Points on a hilly landscape, in no order, each with its height.
A ball rolls from a point to the lowest of its 2 nearest points, and stops where none of them is lower. Distance is the straight distance between rows; heights are no part of it.
K_351: [ 38 -26 -25 -57 -46 -28  -8  25  -8  34  21   9  27 -37 -12  14 -24 -40
  22 -11 -14  27 -32]  (h 4.82)
K_726: [ 55 -46 -14 -13  -5 -36   9  64 -28  20 -56  -5  20  29   8 -16  -8 -15
  11  -9 -24  42  17]  (h 4.09)
K_986: [-33  20   3  35  14  46  67 -43   1  17  45 -59 -40 -23 -23 -18   8  19
  26 -19 -15 -27 -29]  (h 6.44)
K_948: [-30  -5  33  28  62   9  20 -23   7  20  13   1  -7  53   0 -14  30  30
  12  12   9 -38  36]  (h 6.08)
K_364: [-28 -35   7   2  -6  23  38  17 -54  18   5 -47  14 -17  -5  -1 -60  52
  19 -15 -46  63 -46]  (h 2.50)
K_246: [-49  16 -30 -14 -17  -7 -53  19  -1 -71 -58  16  32  -7  16 -18   9  40
 -60  17  28 -44   0]  (h 5.94)
K_639: [-19  25   0  -5  11  27   6 -19  11 -24  14   3  32 -59 -26  22 -19  42
 -32  25 -28 -14  -6]  (h 1.29)
K_12: [  7  29 -45  -1 -62 -21   2  34  42  -2  36  -6  -3 -74 -40   0  -2 -27
 -18 -31   9  -5   7]  (h 5.11)
K_584: [-50   5   3  31  25  20  50 -46 -17   2  46 -35  -1 -28 -41  -4   3  27
   2  15 -32 -26 -41]  (h 6.27)
K_359: [-20 -41 -11 -46 -33 -20  14  34  -8  13 -35  -4  -6  20   7 -16 -21  36
  20 -48   7  32  68]  (h 4.10)
K_671: [ 35 -38  -6   1  21 -51   9  25 -17   9  -9  31  55 -15 -24  26 -11 -35
   8  35 -38  45 -22]  (h 4.05)
K_272: [  0  24  25  33  10  60   2 -25  -8 -21 -22 -46 -44  25  44 -11 -11  28
   1 -25   9  -6  11]  (h 3.83)
K_789: [ 33   7  22 -54 -55  60  -7 -17  10  30  50 -21 -23 -37  10  16 -48  -2
  25 -42  -6  29 -18]  (h 5.65)
K_552: [ 11 -45  -4 -13  31 -40  49  11  11  55  38  10  15 -15 -57  -6  16 -21
  47  11 -44  25   1]  (h 3.38)
K_619: [-25  16 -14   8  -8 -24 -20 -14 -19 -47   0  31  39 -47 -16  35 -19   4
 -36  35  -3   2 -40]  (h 1.80)
K_382: [ -6  14 -12 -29 -12  -6 -62 -14 -30 -52 -28  58  50 -24  12  31  -5  -6
 -46  53   3 -10 -60]  (h 2.21)
K_664: [ 27 -12 -40  17   0 -51  20  44   2  17  19  -3  38 -43 -57  -1   4 -44
  -2  15 -36  12 -31]  (h 4.57)
K_810: [ 71  25  -4  57  38  39  16  32   3  -2 -18 -44   7  -9 -31   0   7   0
 -27  17 -60  16 -31]  (h 2.65)
K_30: [-41  11  25 -30 -33  35 -10 -44  15 -12   2   6 -40   5  31  24 -22  41
   9 -46  40   8  62]  (h 4.24)
K_39: [-24 -44   1 -36 -23 -36  21  -2 -15  10 -15  25 -23  19  12  22 -28  -2
  50 -41  10  66  31]  (h 4.53)
K_355: [ 40  49  -3  48  46   8 -65  40  17 -29 -32  38  -9  80  29 -11  50  -8
 -50  23  58 -27  27]  (h 7.95)
K_271: [ 26  39  19   1  25  64 -34 -26 -10 -32   1  -3  13 -12  14   4  14  11
 -46  54 -15 -48 -56]  (h 8.92)
K_686: [-77  -2   1   5   7   1  48 -51  -8  -4  56  -9 -19 -42 -67   7  -1  34
  17 -10  -8   2 -14]  (h 6.05)
K_593: [-36 -33   1  36  52 -56  22  31 -12  11 -17  13  14  88   4 -37  37   4
  10  15  20 -17  36]  (h 7.15)
K_203: [-41  11 -18  70   0 -55  19  -3  36 -43  -1  16 -24 -23 -24  26  -2 -22
  -2 -25  29  25  30]  (h 5.93)
K_360: [-58  20  -8  11 -16   0 -40 -30 -44 -87 -61  17  16   9  41   8 -11  31
 -46  21  30 -21 -29]  (h 6.06)
K_366: [ 57   2   9  11  46  34  20  13  -6  29  15 -30  21 -14 -26  -9   7 -13
  -2  37 -55 -14 -28]  (h 2.08)
K_522: [  7   5  18 -75 -31  40 -33  11  58  29   9  20  -3  -3   6  -4  -7  52
  -8 -19  13 -32  73]  (h 5.03)
K_154: [ 13 -22  19 -71 -37  29  13 -31 -11  59  30 -17 -25  -1  21   1 -18 -13
  52 -31  -2  16 -11]  (h 5.34)
K_134: [  1 -48   6 -35 -10   7  32  12 -62  27 -15 -34  22   9  16 -28 -27  16
  27   5 -29  27 -34]  (h 3.01)
K_724: [ -7   2 -23  13 -43  24  15  18 -34   1  19 -41  -2 -46  -8  11 -52  28
  14 -45 -20  38 -48]  (h 2.04)
K_993: [ -8 -18   6  22  20  -6  13 -16 -59  -7 -17 -39  -1  41  33 -36  10 -12
  13  30  -7 -25 -58]  (h 3.71)
K_385: [-36   9  17 -13   7  13  20 -47  21  13  39   6 -21 -35 -22  33 -14  12
  22 -25  -2  10  18]  (h 5.75)
K_610: [ 38  -9 -12 -32 -36  14  25  15  22  65  44 -46 -21 -15  -6 -42  17 -32
  30 -25 -13 -35   1]  (h 5.52)
K_283: [-26 -38  12   7  14 -25  50 -37 -22  34  51 -13  -1  -5 -39  -6   8 -20
  51   4 -26  24 -47]  (h 2.20)
K_349: [-12 -19  39  41  74  34  36 -10  -5  17 -25 -31  -1  52   6  -9   5  58
   9  13 -20   4  40]  (h 5.63)
K_425: [ -1 -32  -2  38  -2  -7  16  12 -48 -34 -64 -25  -8  44  33   2 -32  15
  18 -28 -14  59 -11]  (h 4.37)
K_679: [ 85  21  -3  37  25  27 -10  32  -8 -15 -46 -28 -13  38   7  -1  10  -8
 -21  -2 -34  24  -2]  (h 3.12)
K_863: [ 26  14  -9   6  12 -13  -5  23  36  37  17   2   3  11 -15 -30  51 -38
  -3  24  12 -61  18]  (h 6.31)
K_544: [  3  32  34  36  55  33  11 -60  33  17  51  -1 -26  -8   3  16  27 -23
  23  13   8 -36   7]  (h 8.58)
K_19: [  5  32  41  12  52  46 -19 -58   0   0  26  12   0   1  19  13  27 -14
 -14  55   6 -61 -32]  (h 8.79)
K_708: [ 57 -20 -22 -53 -55  -8  -4  24   3  49  36 -15  -4 -22   5 -22   4 -59
  32 -24  -6  -7 -30]  (h 5.17)
K_555: [-22   6  10 -23 -40  -3 -15 -29  17 -18  -6  41 -24 -18  22  56 -42   2
   7 -38  28  48  49]  (h 3.89)
K_85: [  2   2 -31 -50 -49  14 -24  34 -34  -5  -9  -8  41 -45   8 -29 -13   8
 -29  16 -17 -29 -66]  (h 3.03)
K_651: [ 50  33  34 -32  -6  39 -66 -36  10 -31 -11  51   9 -25  25  57 -21 -15
 -33  22   5  31 -15]  (h 3.19)
K_575: [ 82  12 -13 -15 -70  12 -37  28 -26 -17 -24  -6 -10  -5  30  14 -38 -40
  -4 -33   2  51 -43]  (h 3.39)
K_895: [ 13  10   1 -22   8   6  15 -11  31  59  59 -21 -22  -3 -13 -38  51 -27
  28  10  12 -74   4]  (h 5.92)
K_138: [-64  12 -28   8  -7 -16  -7   7  12 -48 -25  -2  14 -11 -16 -23   5  55
 -51   3  17 -35  42]  (h 5.79)
K_542: [ 12  16  12   6  54  15 -48  32  -9  -3 -37  19  22  95  44 -20  48  13
 -27  37  41 -51  19]  (h 7.71)
K_740: [ 20  37 -33  28 -48  30  -4  30 -24 -22  32 -46   8 -72 -15  15 -45  12
 -13 -25 -15  17 -72]  (h 1.71)
K_72: [-18   5  19 -53   4  24   6 -22  35  28  23  19  -2 -29 -20   9  -4  37
  -3   4  -3 -24  50]  (h 5.42)
K_160: [ 79  12 -11 -57 -86  34 -76  17 -14 -17 -26  14   6  -7  42   7 -30 -19
 -24 -10   0  14 -46]  (h 3.09)
K_261: [ 15  17  10   0 -28  40   7 -16  -4  -6   3 -36 -34   3  36  -4 -16 -10
  13 -31  12 -15 -12]  (h 3.54)
K_917: [  5 -45  21  43  56   5  46  22 -14  12 -48 -31   4  50  -1  -4 -12  39
  24 -11 -48  43  31]  (h 5.22)
K_960: [  3  13  23 -35 -43  54 -28 -10  40  20   3 -10 -40  32  36 -11 -14  37
   2 -52  42 -36  72]  (h 4.62)
K_881: [ 15  20  15  64  20  32  13  -3  18 -14 -32 -37 -50  51  31  -1   6  14
  23 -52  24  12  45]  (h 4.17)
K_476: [ 37  26 -37  21 -13 -25   3  45  32  -3  13   6  21 -60 -47   9   2 -30
 -29   3 -16  -9  -9]  (h 4.87)
K_951: [ 53  54   8  61  43   9 -38   7  33 -20 -18  22 -21  40   8   8  43 -25
 -25   8  39 -17  36]  (h 8.14)
K_236: [ 17 -31  22 -31 -20   0   6 -16 -13  29  -5   6 -27  27  43  15 -18 -28
  57 -37   7  46  13]  (h 4.93)
K_104: [ 38 -35 -34 -33 -42 -56   0  56 -13  12 -25   9  28 -13   2 -12 -12 -45
  21 -12 -10  31 -14]  (h 4.49)
K_990: [  1  25 -22  36  17 -56 -38  34  48 -40 -21  58  22 -23 -21  12  26 -26
 -54  38  18  -5  44]  (h 5.73)
K_92: [ 63  28  14   1 -18  41 -38 -10  -1  -6  -6 -10 -19  11  36  -2   8 -40
  -1   2  12 -14 -24]  (h 3.15)
K_684: [ 27 -38  -9 -50  10 -10  34  23 -10  65  33  -8  40 -21 -39 -26   8 -13
  22  27 -52   1 -21]  (h 3.08)
K_268: [-20 -42  -2  59  25 -31  44   1  -3  -2 -37 -16 -13  49  -3  -1  -8  15
  37 -33 -14  47  15]  (h 4.79)
K_503: [-75   2 -24 -43 -17 -40  -4  15  41  -9   2  17   6 -26 -46 -33  28  48
 -40   5  19 -40  59]  (h 5.60)
K_396: [-72 -19  19  49  36 -61  27 -52  -8 -38  11  45  22  21 -35  16   1  13
   9  38  -1  22  -4]  (h 6.55)
K_224: [-33 -38  18  21  26 -25  43 -40 -30  15  10 -11 -17  36   4 -10  12 -17
  46  10  -9   8 -41]  (h 3.04)
K_874: [ 24   5 -21 -51 -55   9 -57  21 -21 -30 -25  10  18  -7  36 -15   0 -21
 -28  16  11 -34 -55]  (h 2.71)
K_719: [ 14 -12  -2   4 -14   4  -5   3 -64 -22 -44 -35  -8  34  54 -19 -14 -18
   9  -3  -1  21 -54]  (h 4.06)
K_240: [  4 -50   1 -52  -4   0  28   3 -56  52  23 -20  34  -6  -1 -26  -3 -14
  28  27 -42   5 -71]  (h 3.52)
K_581: [-80  16 -13 -13 -14 -45 -21  -1  39 -11  32  29 -50  25  -1 -24  43   2
  -5  -7  77 -36  58]  (h 5.46)
K_729: [-38 -14  -1   5  40 -19 -24  16 -25   3 -34  13  25  79  33 -33  35  17
 -12  35  35 -53  15]  (h 7.49)
K_694: [ 22 -13 -10  35  35 -43  18  40  13  31  -6   0   1  46  -5 -20  36 -31
  18   3   3 -16  19]  (h 6.72)
K_766: [ 69  -5   3  27  22 -11  -9  45  -1  -7 -63   6  -1  33   9  14  -3  -9
 -11 -16 -18  59  42]  (h 3.59)
K_98: [ 18   9  -3 -23  17  46  15  16 -12  29  28 -30  46 -55 -29 -23   1  24
 -31  50 -56 -47 -50]  (h 1.34)
K_4: [-48 -18  23  53  38 -56  -2 -46 -12 -49 -26  61  12  30   5  39  -9 -13
   1  29  19  41   2]  (h 6.45)
K_86: [-40  15 -10 -34   1  46   9   5  -3  -7   5 -23  44 -55 -30 -28  -8  68
 -51  33 -32 -54 -28]  (h 0.78)
K_167: [ -5  21  12 -27 -26  45  -7 -40   7  12  52   7 -14 -58   2  43 -40   8
  12 -22  -3  20 -16]  (h 5.87)
K_144: [-69  18 -25  33 -28 -53   4 -13  38 -25  17  11 -50 -11  -8  -9  17 -25
   2 -34  55   0  45]  (h 5.72)
K_633: [-45   6 -36 -31 -39 -46  -8  14  31  -9  22  27   1 -52 -38  -7   7  -6
 -18  -7  17 -11  21]  (h 5.35)
K_859: [-19 -24  -8 -24 -19 -21  12  18 -11   9 -19 -10   0  23   8 -31   7  13
   2 -13  13 -11  24]  (h 3.68)
K_423: [-62  11   3  25  10 -32 -25 -49 -17 -59 -20  34   0  14  27  17   2  -6
 -23  20  47 -10  -7]  (h 6.20)
K_609: [-29 -22  22 -18  31  14  45 -30  -4  48  27 -28 -23  34  -3 -34  29  28
  37  -7   3 -25  22]  (h 6.50)
K_872: [ 29  36  27  56  47  24  -4 -26  47  11  16   4 -31  21   9  16  37 -24
   5  -3  26 -22  38]  (h 8.37)
K_525: [-47  -4   3 -14  10 -44 -24  15  41  14  13  46 -35  53  15  -3  32  -7
  10 -13  70  -5  77]  (h 5.09)
K_587: [ 48   2  13  27  37  -8  -7  -6   6   4  -3  30  16 -11  -7  45   3 -46
   7  21 -21  43 -15]  (h 3.42)
K_232: [-11   9   6  25   8 -16 -14   4  23  -3 -19   5 -37  55  38  -2  14   1
   7 -36  53   0  64]  (h 4.61)
K_238: [-31  -8 -29 -24 -36  -3   7  15 -28 -16 -18 -27  15 -15   3 -35  -8  23
 -19   3  -1 -33 -23]  (h 3.33)
K_363: [-50   7  25  46  51  -7  21 -57  -4 -25  22  12   7  -2 -21  20   8   9
  -2  33 -11 -14 -15]  (h 6.87)
K_759: [ 17  18   9 -37 -48  20 -49  -9  15 -30 -14  34   2 -27  29  48 -34   5
 -22 -18  16  30  17]  (h 3.57)
K_281: [-70 -15  -8  51  18 -65  42 -34  20 -27  30  29  -9  -6 -56  19   4   1
   5   2   1  36  14]  (h 6.22)
K_974: [ 34  -3  10  21  22  18  21  -4   5  16  16 -12  -5 -21 -11  27  -8 -16
  25  -3 -33  27 -20]  (h 2.82)
K_589: [ 22   5 -26  -4 -18 -36 -26  62  47 -14 -31  30  22 -18 -19   4   6  -2
 -41   0  -2   6  61]  (h 5.45)
K_412: [ 41  -1 -22 -33 -18  -1  -6  53  22  11 -11   1  36 -30 -27   1 -13   5
 -19   4 -29  -1  23]  (h 5.18)
K_36: [ 69  33  38  -7   0  41 -46 -43  -4  -2   8  23 -25   3  39  42  -8 -46
   4   7  19  22 -28]  (h 2.66)

Two balls start at each pair of points below. Name the first point that both come to, or write none.
K_986, K_19 => none
K_4, K_593 => K_366
K_610, K_12 => K_366
K_633, K_412 => K_476

For each start below, name the point where the ball stops.
K_895 => K_366
K_167 => K_874
K_396 => K_36
K_589 => K_366
K_990 => K_366
K_363 => K_36
